A landscape with many valleys, sampled at points; each row gives a point and its height.
From any point a ball rolls to the lowest of the 4 points nearest to it. It stops when none of these is lower. Distance is the straight distance between rows; heights are no part of it.
<934> height 84: [148  87  99  77 209 145 108 130 128 166 174  98  25 150 146 126 209  83
 134 154 157 161  94 163  73 114 153 200 145 101 106 124 126 122 121 105
 138 177 178  83  76 102  90 140  86]
<1192> height 218: [ 85 160 166 158  95 123 121 102 107 160 104 161 195 158  98 114 109 155
  96 108 121 120 149 114 153 119 120  94 106 145 152 145 143 157 156 147
 139 178 122 148 169 113 167  98 155]
<1308> height 623: [130 161 174 169 103 119 109 128 147 105 109 150 152 110 153 151 113 152
  81 123  88  98 167 137 180 163 108 127  99 205 163 123 113 106 143 160
 128 120  77 131 147 131 156 146 106]
<275> height 36: [107 105 139 111  54 121 165 111  82 181 155 127 146 189 151 158 139 141
 162 172 124  89 123 121  72 115 163 101 123  89  67 131 193 129 129 113
 109  99 127 106 128 173  90 126 149]
<546> height 255: [133 117 130  79 184 142 116 141 138  93 102 125  97  42 165 149 118  68
 143 109 135 156 110 173 163 115 142 178 111 172 144 101 101 100  97 131
 162  93 139 110  99  86 116 185  94]
<1123> height 549: [115 123 124 118 139 144 153 145 149  85 102 126 109  76 167 137 124 109
 132 133 116 161 128 158 152 144 158 131  95 182 116 103 117 100 125 142
 146  79 104 101 146 125 110 141 107]
<351> height 660: [ 83 109 154 144 129 146 159 137 156 118 116 132 130  88 164 159 103 121
 110 132  94 136 138 160 173 144 148 100  87 192 129 109 120 103 130 129
 127  85 102 112 188 137 128 127 124]
<379> height 94: [169  76 104  64 193 151 104 132 150 144 161 115  45 116 133 110 189  89
 132 139 143 179  83 151  88 126 170 205 143 101  84 127 101 127 105  90
 146 147 174  88  95  94  95 154 101]
<1298> height 361: [132 137 118  78 181 116  85 125 146 160  98  84  30  65 159 136 147  64
  96 130 157 183  93 194 133  90 105 208  94 130 109 124  93  91  76 122
 175 136 138  93  89  53 114 169 105]
<1105> height 297: [ 89 153 118 163  78 119 144 106  74 180 141 134 186 175  74 114 107 140
 138 126 128 105 127 109  82  94 101  93 138  71 136 135 186 181 104 124
 128 161 139 167 112 150 121  87 165]
<10> height 279: [ 98  90 140 121  81 131 197  93  73 190 162 109 138 178 116 184 137 133
 136 190 123 118 128 146  84 114 155  78 121 110  76 110 201 123 109  99
 129 103 134 100 142 161  69 109 163]
<1135> height 177: [139 126 140 108 171 122  92 144 138 103  87 123  55  60 173 135 154  72
 127 108 143 183 125 150 132 132 118 205 106 157 130 124  73  83  95 122
 153 134 130 106 101  83 127 175  96]
<1375> height 291: [ 88 138  87 172  92 105 134  94  90 178 133 133 177 180  68 108 118 137
 166 137 141 109 131 106  77  92  95  70 140  43 128 143 160 160 102 124
 113 179 134 170 117 152 142  99 153]
<1312> height 452: [106 129 132 143 113 143 165 137 138 116 103 136 162 123 147 154  93 134
 109 150 111 121 117 142 159 145 132  87 105 176 120 120 146 113 125 130
 106  82 101 123 178 130 112 107 147]
<930> height 254: [ 84 115 139 140  91 137 136 124  90 148 124 138 173 163 109 123 126 148
 129 121 121 119 122 102 135 138 129  89 113 114 119 139 183 162 154 111
 123 118 129 151 157 146 128 100 130]
<480> height 574: [103 147 139 156 116 130 126 130 144 116 118 143 167 111 141 137  81 159
  98 140  95 119 123 123 173 146 138 102  95 178 140 138 112 132 141 138
 117 110  92 158 155 133 124 117 134]
<983> height 130: [ 94 102 136 137  71 126 178 102  81 145 142 126 149 170 116 139 111 130
 139 136 108 115 104 102 127 136 123  96 112 125  80 123 174 165 152 117
 126 117 132 137 139 142 123 122 156]
<502> height 80: [152 110 100 121 117 135 129 108 115 150 148 116 124 224 124 119 156 146
 168 161 128  88 110 100  89 126 139  90 137  80 101 147 156 135 124 115
 118 131 151 156  83 205 150 106 150]
<1242> height 608: [125 112 121  83 148 146 155 138 166 107 116 116  88  50 178 144 162  84
 124 125 128 166 102 175 158 123 167 149  94 149 125 107 103 109  90 119
 157 110 141  81 116  99 100 181 104]
<891> height 346: [ 81 136 126 176  75 132 162 108  62 200 139 135 191 152  86 138 100 141
 132 125 125  95 130 152  95 100 124  79 128  85 138 150 175 163 118 116
 127 137 121 125 149 137 117  74 176]
<580> height 378: [186 156 140  97 155 122  95 153 132  93 136 121 112 162 111  92 145 144
 149 136 130 118 134  69 109 163 116 142 147 121 136 154  82 124 151 126
 111 114 110 153  93 134 149 134 118]
<525> height 11: [121 183 154 165  94  95  99  84 123 131 100 140 176 143  97 105  92 158
  82 117 101 115 130  93 152 133  84  95 131 135 159 120 125 153 156 147
 134 165 111 163 136 133 176 115 153]
<688> height 391: [ 92 142 145 157 100 146 138 119 114 116 127 140 149 137 107 121 121 149
 115 121 106 119 124  96 155 147 107 104  90 148 137 135 141 145 144 119
 128 125 128 162 153 154 163 124 120]
<914> height 436: [139 136 147 146 111 124 134 132 132 102 135 132 146 119 118 114 123 149
 131 121 112 122 124  65 148 162 119 136 123 156 138 138 131 138 155 147
 133 131 117 139 131 158 165 154 125]
<406> height 383: [121 138 128  94 164 145 113 134 152 115  79 121  88  47 163 148 126  76
 134  86 141 172 104 219 182  85 124 152  83 170 165 105  80  66  62 131
 164 102 111  88 118  78 141 199  83]
<830> height 723: [194 139 119 107 191 121  96 173 173  67 134 120 109 147 133  71 115 138
 124 126 142 126 162  54 107 131  99 168 169  78 145 131  36 133 138 127
 112  84 126 146 104 126 138 130 102]
<142> height 228: [137 144 160 151  98  90  97 108 132 114 108 147 175 144 104 112  96 156
  92 108 114 114 161 101 142 130  87  93 150 137 167 127 111 157 134 155
 131 146  98 176 113 138 169 115 155]
<958> height 113: [146 125 115 102 163 125 110 155 136  87 103 127  68  56 193 145 128  80
 120  77 140 173 122 170 159 111 132 181 103 171 150 112 100  91  95 152
 151 130 121 113 117  92 136 164  72]
<766> height 554: [132 107 100  71 144 154 180 126 144 143 157 104  84 107 135 146 164  81
 147 142 121 151 121 167 133 154 191 122 125 160  88 127 132 107 146 117
 140  75 141  72 153 138  76 152 109]
<1330> height 360: [ 55 125 165 139  84 145 161 116 137 131 104 152 188 132 142 156  84 148
 101 127 106 101 152 159 193 140 111  86  71 171 146  91 142 139 137 137
 100 115 116 113 187 128 115  98 143]
<702> height 396: [134 144 162 157 118 119 135 147 155  78 107 140 131  93 157 160 104 125
 124 104 123 106 117 115 174 163 117 126  94 171 155 126 110 116 156 154
 132 116  94 144 150 122 155 149 102]
<1165> height 614: [161 181 155 149 153  90  67 178 149  38 110 138 126 102 142 149 107 147
 106 102 119 128 163  82 168 125  87 166 151 152 193  84  92  95 115 188
 128 128  69 148  97 115 139 171 103]
<107> height 157: [185 109 109  86 154 134 120 158 145  84 154 123  88 142 127 105 175 120
 162 174 149 101 106 114  67 155 152 184 165 107  86 150 103 119 141 104
 128 122 159 121  73 152 111 142 108]
<1332> height 300: [ 80 123 156 155  94 125 146 103 102 161 130 129 180 149 121 128  76 142
 133 120 119 118 133 140 128 122 135  90 127 135 127 136 181 164 138 103
 135 119 122 123 164 125 120  99 154]
<743> height 214: [172 132 113  98 188 135 111 183 146  88 137 107  57 107 149 127 143 125
 157 134 129 149 123 105 104 134 135 190 135 140 117 134  95 141 131 129
 145 134 128 122 105 117 129 162  93]
<126> height 561: [ 97 100 133 116 101 148 200 130 131 130 113 121 136 107 152 161 113 133
 127 145 119 133 129 142 161 139 157 109 103 155  99 109 148 115 134 116
 111  84 123  77 190 116 101 121 134]
<1193> height 167: [181 120 110 114 179 142 109 150 156  87 122 120  57 120 140 132 149 110
 140 138 133 144 123 105 108 148 126 175 161 130 122 125  84 116 118 131
 134 128 124 107  91  97 126 166  76]
<923> height 175: [130  92 125 113 103 133 168 102 103 159 159 114 120 166 158 160 162 132
 139 184 122 100 131 117  73 131 191 133 135 102  68 123 177  99 141 109
 101  92 137  94 129 188  92 141 131]
<1319> height 501: [173 182 172 141 128  99  59 128 164  64  86 135 115 107 129 126  98 158
  90 124 108 131 164  91 197 159  87 138 119 164 181  88  82 120 144 182
 123 118  76 161 127 123 165 139 113]
<729> height 275: [136 131 144 133 129 140 156 137 114 107 135 125 107 149 115 115 136 140
 142 131 120 122 115  78 112 158 124 124 146 129 108 154 124 150 145 110
 125 124 132 131 128 145 125 142 111]
<263> height 850: [156 116 113  73 149 156 167 135 149  97 119 101  70  70 136 136 190  90
 130 141 139 161 120 156 123 131 167 138 133 143  97 129 123 102 127 119
 149  90 155  96 157 130 105 165  98]
<952> height 331: [ 50 124 152 182  71 135 130 123 100 155 108 151 209 134 101 121  76 142
 102  94 118 125 159 154 184 115 118  90 105 167 152 124 153 165 130 118
 116 155 126 133 197  99 121  85 162]
<718> height 305: [145 172 156 149 113 115  84 136 131  54 103 144 103 106 157 132 109 123
 107 120 124 117 138 119 184 153 106 144 132 177 159 117  94  97 121 163
 137 119  95 144 127 137 150 153  99]
<332> height 3: [142 167 148 135 110 109 110 152 165  73 108 144 114 116 142 134 116 140
 126 126 128 109 132  92 150 159  88 135 129 159 145 138  94 109 138 162
 130 141 100 144 134 133 162 143 128]
<849> height 112: [174  78  93  73 184 157 125 128 142 136 141  95  50 128 151 138 189  79
 118 150 143 159  91 164  96 140 154 188 144 123  90 127 122 111 129 104
 138 131 171  86 108 114  59 154 111]
<1349> height 388: [152 130 118 117 111 147 143 155 156 106 132 129 123 137 133 124 132 136
 135 126 100 136 108 107 125 144 141 147 123 133 133 146 131 134 171 130
 131 120 129 141 123 146 136 130 104]
<902> height 142: [149  93  85  94 158 154 144 137 120 124 169 120  93 143 129 114 187 130
 153 156 124 130  94 108  80 134 167 175 160 111  91 139 141 107 130 108
 107 137 141  89  95 173 113 136 129]
<317> height 373: [ 99 102 149 121  86 142 190 133 123 159 132 136 143 118 153 143 125 146
 145 152 120 127 122 125 123 133 161  82 122 136  94 111 165 130 134 101
 117  76 140  94 175 144  88 129 141]
<1037> height 178: [145 136 105 137 117 102 111  88  97 172 108 113 167 177  76  88 110 171
 150 134 132 101 123  81  99 109  88  89 133  82 159 136 117 145 129 126
 128 163 128 189  94 149 176 118 168]
<1158> height 118: [152 127 129 137 118 148 150 125 116 139 147 131 113 155 119 124 152 160
 157 145 118 115  95  73  94 130 168 116 134 111  79 142 135 126 151 108
  97 108 136 135 119 204 120 114 144]
<361> height 425: [ 94 152 172 201 107 113 101 113 129 136 119 136 180 137 134 139  85 158
  85 114 102  99 159 151 189 140 110  83  91 166 147 106 146 124 150 141
 119 138  95 139 184 103 153 121 160]
<780> height 85: [ 84 155 110 188  87 115 137 103  94 184 151 148 218 123  69 115  97 130
 140  86 123 134 151 166 144  84 103  92 147  78 161 141 182 164 131 141
 139 184 161 180 124 122 152  79 166]
<1173> height 530: [198 150 154 119 158 114  84 147 163  60 120 153 109 143 128  97 138 145
 122 117 139 131 145  54 146 153 106 145 137 119 156 143  64 140 147 161
 121 118 101 143  98 135 162 138 102]
<939> height 374: [ 70 135 175 177  90 124 115 113 124 135 109 147 207 126 118 144  73 155
 101  94 124 108 160 174 179 129  90  76 104 175 159 136 150 130 142 135
 112 151 117 163 184 116 134  92 164]
<735> height 293: [109 142  68 171  94  86 120 104 100 190 138 128 192 140  77 116 129 123
 170 124 155 130 149 143  60  75 111  71 155  32 152 136 172 154  90 121
 133 187 161 172  94 155 128  87 158]
<886> height 109: [174  81  86  73 192 144 108 158 146 136 170 108  51 140 133 118 190  97
 161 165 161 143 115 120  59 138 156 186 161  97  86 132  86 113 115 119
 136 143 162  99  71 116  97 130 114]
<176> height 61: [ 80  93 135 113  86 125 174 118  95 168 144 135 158 153 136 165 123 159
 130 159 126 121 124 142 103  97 174 100 121 125  82 120 187 121 133  94
 111  72 128  96 167 140  73 109 159]
<89> height 161: [ 98 159 125 187 105 108 104  88  97 173 146 144 206 136  76 109  92 126
 114  96 137 122 151 151 117  73 106  95 166  88 180 135 176 161 127 150
 144 205 158 182 123 109 173  82 178]
<842> height 110: [183 125 105 135 143 111 123 142 139 122 138 123 136 207 124  87 169 163
 157 170 144  88 127  58 100 126 127 115 139  60 106 124  97 138 134 127
 126 134 114 156  78 168 147 118 139]
<1306> height 83: [160  93 104  53 191 152  86 179 160 150 117 121  41 101 145 119 165  73
 133 117 174 170 111 165  99 115 127 215 123 110  91 138  83 122  95  73
 148 163 176  92 101  85 104 157  94]
<428> height 288: [132 129  97  82 173 126 115 115 162 129 104 102  49  62 137 131 151  70
 113 129 153 182 132 185 134 108 159 174  91 141 107 107 111 100  93 123
 164 122 144  78  99  79 107 193 100]
<145> height 124: [177 118  87  72 199 136 105 143 150 121 160 126  49 123 141 107 168  91
 140 151 152 160 129 126  82 150 140 181 164 105 105 134  85 117 127 121
 131 135 148 132  97 112 123 141 101]
<287> height 75: [182  89  92  71 207 144  79 142 146 169 157  98  25 132 125 123 203  57
  94 166 177 141 121 173  65 113 129 207 150 100  83 136 101 119  98  97
 137 161 181  81  69  82  98 141 102]
<752> height 265: [209 105  93  66 204 134  85 176 146 104 168 119  69 168 123 104 186 132
 159 139 164  98 133  87  78 126 131 181 163  73  95 135  59 124 131 115
 123 116 150 140  66 131 122 137  95]
<282> height 541: [148 120 142 111 134 149 119 136 156 113 115 101 110 125 149 119 133 132
 137 140 111 129 120 102 123 179 136 151 119 140 125 126 121 127 142 118
 117  96 122 119 134 143 137 132  95]
<1296> height 208: [187 133 102 117 151  88 118 132 127 113 129 112 118 201  98  91 136 157
 129 143 152  83 133  50 108 140 140 112 158  62 142 133  81 145 137 123
 113 126 115 172 107 166 169 106 139]
<434> height 351: [152 153 144 149 131 115 101 127 127  82 113 120 118 125 129 113 105 161
  92 104 102 117 144  74 162 157 108 138 120 156 150 136 109 135 148 144
 127 137 103 150 128 130 157 133 111]
<819> height 19: [133 146 150 118 136 142 114 156 172  70 121 126 112  48 157 150 128 111
 115 119 108 150 142 162 170 142 120 167 109 191 136  99 110  94 109 131
 135 104 103 133 140 118 133 160  80]
<709> height 231: [143 141 126 113 151 119  90 153 169  73  89 135 103  68 182 153 113 127
 132 107 115 161 124 153 170 111 107 180 117 198 147 113 101  90 109 152
 137  98  91 132 120 113 141 178  71]
<561> height 602: [ 85  97 138 114  96 126 186 113 122 144 141 128 151 127 156 149 104 129
 121 142 136 116 126 143 148 139 174  82  93 175  99 123 148 124 138  95
  94  82 105  64 172 125  98 129 148]
<1168> height 15: [105 144 117 141  77 144 156 106 105 168 131 117 144 161 112 110 132 142
 156 147 111 104 103 103  99 141 140  99 135 126  95 140 162 140 136 124
 133 113 133 125 125 173 123 107 162]
<1185> height 146: [166 136 125 140 129 126 120 120 115 125 124 132 131 193  79  97 150 159
 155 130 135 109 119  53 107 154 121  83 148  80 136 138 109 152 136 125
 127 150 108 169 113 161 162 122 141]
<1318> height 176: [ 63 148 134 178  91 112 150  91  98 176 132 140 221 150  74 129  93 142
 118 100 136 129 131 173 142 118 130  81 148  98 180 127 194 176 127 116
 133 175 144 146 155 106 113  91 166]
<874> height 426: [120 123 155 118 107 145 156 118 138 139 121 133 122 141 127 145 122 139
 114 134 129 110 106 107 152 144 152 104  97 148 119 126 170 129 166 137
 122 102 126 133 160 134 125 124 138]
<954> height 481: [114 161 148 182  93  93  76  92 115 118  88 136 187 135  84 119  91 156
  66  98 123 117 190 126 186 143  90  84 121 147 202 110 151 153 160 164
 114 202 111 183 147 121 172 110 152]
<325> height 240: [183 146 125 102 192 126 107 170 157  75 128 144  71 107 129 108 127 122
 127 121 148 142 133  70 111 135 124 180 151 105 120 134  84 121 136 127
 148 133 126 132  77 121 129 143 101]
<1323> height 348: [ 75 144 173 171  85 140 141 112 133 156 128 161 184 123 107 126  92 162
 123 116 115 113 123 133 162 116 134 107 113 164 136 141 150 156 163 107
 130 153 120 159 180 124 141  99 174]
<629> height 248: [ 60 156 141 190 102 128 115  83  99 181 148 127 209 130  76 125  94 125
  89  89 138 129 176 180 158 104  99  96 122 147 185 138 185 165 131 148
 127 184 146 145 171 101 124  70 170]
<334> height 353: [187 136 135 113 170 133  78 152 151  49 135 142  70  90 161 125 135 132
 127 113 127 115 161  74 102 153  95 187 154 117 156 126  69 114 127 136
 128 107 132 138  82  80 144 157  93]
<265> height 200: [156 140 115 121 140 117  84 172 136  66 111 119  87  40 184 143 107  94
 131 100 119 147 112 170 178 121 102 199 140 165 176 105  83  72  68 163
 148 116 123 137 103  71 134 179  62]
<203> height 409: [126 126 128 105 161 131 113 127 149 121  88 109  79  58 184 140 145  70
 113  98 140 181 117 208 144 103 126 164  73 137 121 110  98  97  52 129
 175 119 121  47  84  63 117 183  85]
<7> height 70: [125 104 110 160  98 123 152 112  90 163 141 123 154 193 115 118 142 156
 166 172 127 102 105  93  70  99 139  92 120  63  75 152 160 119 129 125
 109 124 145 148  93 174 125 108 159]
<818> height 119: [169 128 101 115 145 131 138 144 146 100 147 118 105 162 126 120 156 139
 141 141 136 115  93  83  80 157 138 155 145 112  86 152 123 123 127 109
 115 102 128 118  95 188 125 121 125]
<1317> height 91: [178 121 118 125 132 124 128 133 137 128 133 111 108 189 136 111 142 151
 175 163 137 103 116  62 103 133 150 116 153  90 107 157 113 134 153 121
 126 140 132 144  70 184 117 111 125]
<551> height 385: [204  97  85  98 191 114 109 193 140  99 153 117 112 192 132  95 171 132
 159 145 147  92 132  56  60 129 121 154 168  73  92 140  65  96 132 119
 110 102 149 129  74 154 117 126 115]
<1064> height 180: [133 108 110  54 158 140 159 140 126 147 157  93  53 127 149 137 193  94
 140 145 122 143 103 162  89 126 173 162 165 124  80 141 137  99 145 100
 149 115 190  68 109 149  81 176 110]
<938> height 592: [115 100 117  97 160 150 149 145 172 119  96 121 117  46 170 174 141  83
 136 103 123 169 108 208 158 122 132 133  98 183 136 110  98  56  60 126
 141 100 128  79 140  92 125 175 109]
<344> height 842: [137 123 116 110 133 135 151 158 148  97 128 125  73  88 136 129 144 102
 131 127 110 165 108 139 143 156 155 176 130 156 112 129  99  91 125 127
 125 113 123 121 135 125 135 162 117]
<495> height 73: [195 106 104  84 192 130 103 150 141  87 154 126  66 139 129  84 164 135
 174 136 142 114 127  82  90 143 138 171 160  92 105 143  62 119 147 116
 121 126 131 115  87 112 133 144 101]
<650> height 318: [ 88 172 122 179 111 106 102  91  97 170 142 149 217 131  59 144  86 107
  83  72 146 153 180 179 167 104  68  84 155 119 175 127 171 168 132 138
 131 202 155 168 153  95 145  78 168]
<811> height 198: [ 62  98 167 141 106 133 155 112 110 143 115 156 204 109 171 159  82 160
 102 140 141 115 140 174 190 108 130  69 107 184 123  95 145 136 121 124
  93 109  84 103 214  79  84  59 166]
<790> height 65: [102 131 120 151  84 123 139 102  82 189 140 136 150 181 118 124 126 152
 144 163 118 113 106 114  92 121 140  88 126  90  97 135 166 139 125 122
 117 147 131 122 135 167 119 113 143]
<1398> height 609: [146 165 165 177 115 110 100  99 137  95 100 149 145 120 114 131  92 155
  73 107 123  95 166  98 190 142 101 110 115 161 175 107 113 133 155 182
 130 158  92 175 141 111 167 145 129]
<409> height 852: [ 97  79 134  98 135 156 184 125 157 116 104 132 146  84 174 155 109 102
 113 138 114 150 116 196 167 134 158 110  87 186 140 110 149 108 106 143
 124  88 109  93 194 121 108 130 105]
<518> height 207: [155 129 113  78 188 123  83 158 146  86 115 128  49  80 172 129 137 115
 137 106 152 171 121 131 121 139 111 184 133 132 115 140  64 122 122 143
 148 140 131 129  90  81 118 154  92]
<1090> height 120: [164  86  92  74 191 143 129 149 137 147 174 105  62 157 133 129 174  98
 175 177 163 131 105 126  75 139 156 174 159  98  76 128 117 122 124 123
 122 130 155  92  88 145  85 118  85]
<457> height 250: [ 98 111 114 167  45  94 160 101  84 190 146 141 168 183 108 158 140 162
 161 149 110  95 125 137  50  89 129  93 117  66 102 136 229 156  93 124
 122 132 143 104 120 178  90 112 150]
<180> height 227: [ 73 106 154 148  98 121 150 112 121 158 114 139 182 141 143 134  96 154
 124 131  95 124 127 169 140 138 113  90 108 168 123 117 154 140 155 116
 115 113 115 112 195 121 112 104 166]
<456> height 836: [ 98 106 138 110 138 141 172 133 158  89  98 127 141  70 191 163  84 103
 135 136 118 145 137 195 183 135 145 108  87 182 146  85 125  94 115 134
 108  54 105 107 181 134 110 130 101]
<149> height 140: [143  87  88  59 164 170 128 123 142 158 158 102  37 146 134 136 227 102
 155 161 139 133  95 151  63 124 168 182 160 102  72 128 134 117 107 100
 136 125 174  64  87 169  71 138  93]
<968> height 246: [ 95 140 114 165  99 116 120 124  95 188 139 145 185 158  87 116 111 150
 115 118 139 121 132 135 113 110 106  90 142 119 160 134 187 166 141 135
 119 166 129 165 134 124 153  83 168]
<640> height 384: [ 65 103 131 153  76 129 165 142  65 191 137 131 178 172 116 149 119 142
 142 145 127 115 140 163  79  95 136  99 107  90  91 126 211 166 136  81
 102 116 151 103 154 134  98  95 173]
<313> height 127: [182  94  97  90 220 161  65 170 159 132 172 127  56 139 134 109 196 107
 149 154 163 155 119 122  65 121 151 196 164  82  86 162  84 124 128 124
 143 120 171 113  96 114 103 140 100]
<488> height 272: [ 89 137  98 173  97 105 122 102  92 170 136 115 180 152  63  98  96 130
 150 116 155 118 117 139 105  98 106  85 158  58 169 156 161 151 109 115
 155 181 128 175  96 148 160  92 173]
<756> height 260: [ 63 150 113 190  77 127 126  88  84 173 141 148 204 117  85 108  98 141
 112  98 121 113 161 147 166 127 111  96 143 122 176 115 148 169 144 123
 111 171 139 150 160 102 142  92 176]
<205> height 206: [100 160  84 183 106 105 135  80  79 180 163 125 220 113  40 109 120 121
 151  94 149 125 134 164  95  70  99  85 175  61 186 143 180 155 109 135
 168 210 149 161  97 114 150  58 168]
<1204> height 223: [118 145 126 171 107 117 113 101 100 154 118 132 170 177  69 103 105 139
 110 120 134 117 144 121 145 117 103  89 141  70 160 142 128 152 139 144
 149 172 138 168 129 147 179 116 169]
<414> height 233: [140  92 131  83 131 142 184 120 120 139 163 112  86 143 141 140 178 118
 130 151 125 125  87 133 104 139 181 130 142 136  80 134 146 103 129 107
 111 104 161  91 135 175  88 148 135]
<304> height 151: [127 118 135 128 110 151 159 125 136 127 145 126 139 142 110 136 140 140
 135 135 112 122  94  79  99 154 161 103 131 137 109 154 145 131 151 121
 110  93 134 119 147 163 150 120 142]
<1255> height 397: [118 141 123 101 169 112  94 140 142 126  84 108  80  50 184 165 126  58
 123 100 151 173 104 212 166  82  91 208  87 141 127 111  83  88  58 127
 154 119 117  70  81  61 127 186 109]
<833> height 179: [110 153 157 155  95 124 122  97 114 120 133 128 147 166 108  94 104 147
 122 111 121 107 127  77 148 137 106  94 132  87 160 141 119 153 163 149
 133 149 121 167 132 148 177 108 150]
<890> height 191: [110 167 142 187  87 115 137  94  86 179 141 162 200 119  65 101 109 143
 104  86 122 147 162 142 136 100 113  96 160  99 200 134 169 162 128 129
 118 196 161 171 150 101 157  90 181]
<365> height 154: [141  96 126 107 103 141 171 118 105 149 156 117  96 193 117 151 169 141
 160 153 109  87 113 110  73 120 160 115 118  85  79 144 202 145 150 114
 129 112 136 116 122 171 103 118 132]
<834> height 332: [ 69 167 147 203  78 104 113 102 126 158 130 166 216 113  68 133  80 137
  86  79 138 124 189 198 196 107  79 108 126 140 213 114 160 164 133 156
 117 207 134 183 171 115 151 101 179]
<368> height 205: [204 148  77 110 180 119 118 164 141  97 167 117 111 187 129  95 159 149
 156 159 148  90 117  58  80 131 115 146 160  87 106 148  86 116 128 115
 110  99 131 147  71 165 142 124 131]
<104> height 16: [ 37  90 170 135  74 122 176 127 112 180 127 151 183 136 134 143  83 148
 118 140 123 106 137 164 155 111 141  79 110 174 120 133 179 158 118 111
 108  84 116  81 202 110 102  91 164]
<1227> height 270: [169 145 132 109 161 128 112 153 164  76 101 124  85  77 172 144 128 118
 135 102 118 164 125 123 139 153 100 181 147 151 147 130 104  89 136 144
 137 107 104 145 121  92 137 173  89]
<359> height 680: [118 118 153 127 103 149 169 137 134 115 127 114 125 104 135 137 125 128
 123 127  94 138 110 132 155 153 156 118 110 163 128 137 134 116 157 116
 112 101 131 114 154 145 128 119 108]
<494> height 612: [187 167 155 148 161 109  87 139 139  55 103 126 112 101 156 112 107 129
 117 104 147 141 170  69 136 122 103 151 150 148 164  95  90 134 144 170
 124 123  83 138 124 116 133 151 116]
<1252> height 56: [131 129 124 163  84 101 133 115  84 168 141 128 139 175  99 107 114 159
 146 149 113 100 117  79  77 117 125 102 139  77 111 155 156 138 130 132
 125 145 127 158 110 155 146 105 159]
<925> height 232: [127 152 142 153  99 100 128  96 112 129 138 126 167 171 107 106 109 152
 125 111 121 109 121 108 123 144 114 105 153 115 141 140 130 152 150 136
 121 159 136 161 128 157 160 106 140]
<975> height 337: [ 89 121 152 127 126 145 177 136 133 115  95 141 179  90 180 153  77 150
  96 123 111 114 132 165 183 111 129  78  98 186 129  90 130 100 111 137
  99 106  97  97 196  99 114  99 150]
<1129> height 259: [ 88 146 129 183  67 127 152 105 103 186 140 146 214 167  66 129  89 148
 129 124 133 111 142 138 112 106 128  70 111 121 150 141 188 173 136 127
 120 157 142 132 142 136 134  95 168]
<1096> height 347: [140 112 109  87 149 171 106 121 163 121 125 102  72  70 148 132 169  65
 128 105 130 179 103 188 136 120 154 173 111 126 103 116  92 114 108 131
 155 118 148  89 120  83 120 172  88]
<1183> height 267: [109 172 139 175 101 111  98  88 139 135 122 144 180 129  92 122  76 153
  99  93 101  99 167 130 180 132  99  88 126 161 180 124 154 159 146 151
 116 161 124 190 147 105 177 104 144]
<453> height 215: [149 109 117  72 177 132 109 131 154 127 117 124  63  58 150 135 161  87
 111 126 143 189 104 166 129 127 132 189 144 142 109 130  80 112 114 122
 129 134 147  93 105  85 120 160 103]
<1294> height 245: [ 69  92 164 139 109 139 176 143 129 138 101 143 157 124 160 143 100 134
 103 147 112 119 141 166 179 120 145  71  92 173 103 122 164 126 129 104
 111  80 104 101 214 129 103  89 136]
<610> height 329: [137 126 129 126  98 138 135 116 116  87 125 119 129 156 111 107 138 150
 141 120 119 120 103  74 110 171 122 120 135 109 109 152 109 139 135 128
 128 104 106 149 113 167 147 116 122]
<1355> height 368: [130 177 141 129 127 118 124 136 159  72 108 146 126  73 162 159 106 146
 141 126 104 121 151 113 187 134 115 131 102 185 154 120  94 100 129 166
 140 104  91 152 142 120 143 170  93]
<616> height 500: [201 156 131 125 192 115  76 187 150  73 109 128 106 116 131  93 129 139
 108 106 133 137 181  56 131 133 100 157 171 112 166 116  51 120 141 164
 114 111 114 166 120 116 141 156 103]

For each start below, name the point where the ball stops.
<368> -> <1168>
<1185> -> <1168>
<616> -> <495>
<263> -> <958>
<414> -> <1168>
<766> -> <287>
<1090> -> <287>
<1296> -> <1168>

Call two points neighbours if one is among the 4 nearest of the other. Go from one point of each pair to the other, from neighbour to neighbour, staying as low as possible. Name the highest point that can't be avoided.
<275>, <958> -> <518>
<495>, <819> -> <709>
<275>, <525> -> <1204>
<495>, <104> -> <1332>
<1168>, <332> -> <1355>
<1168>, <287> -> <902>
<287>, <495> -> <145>
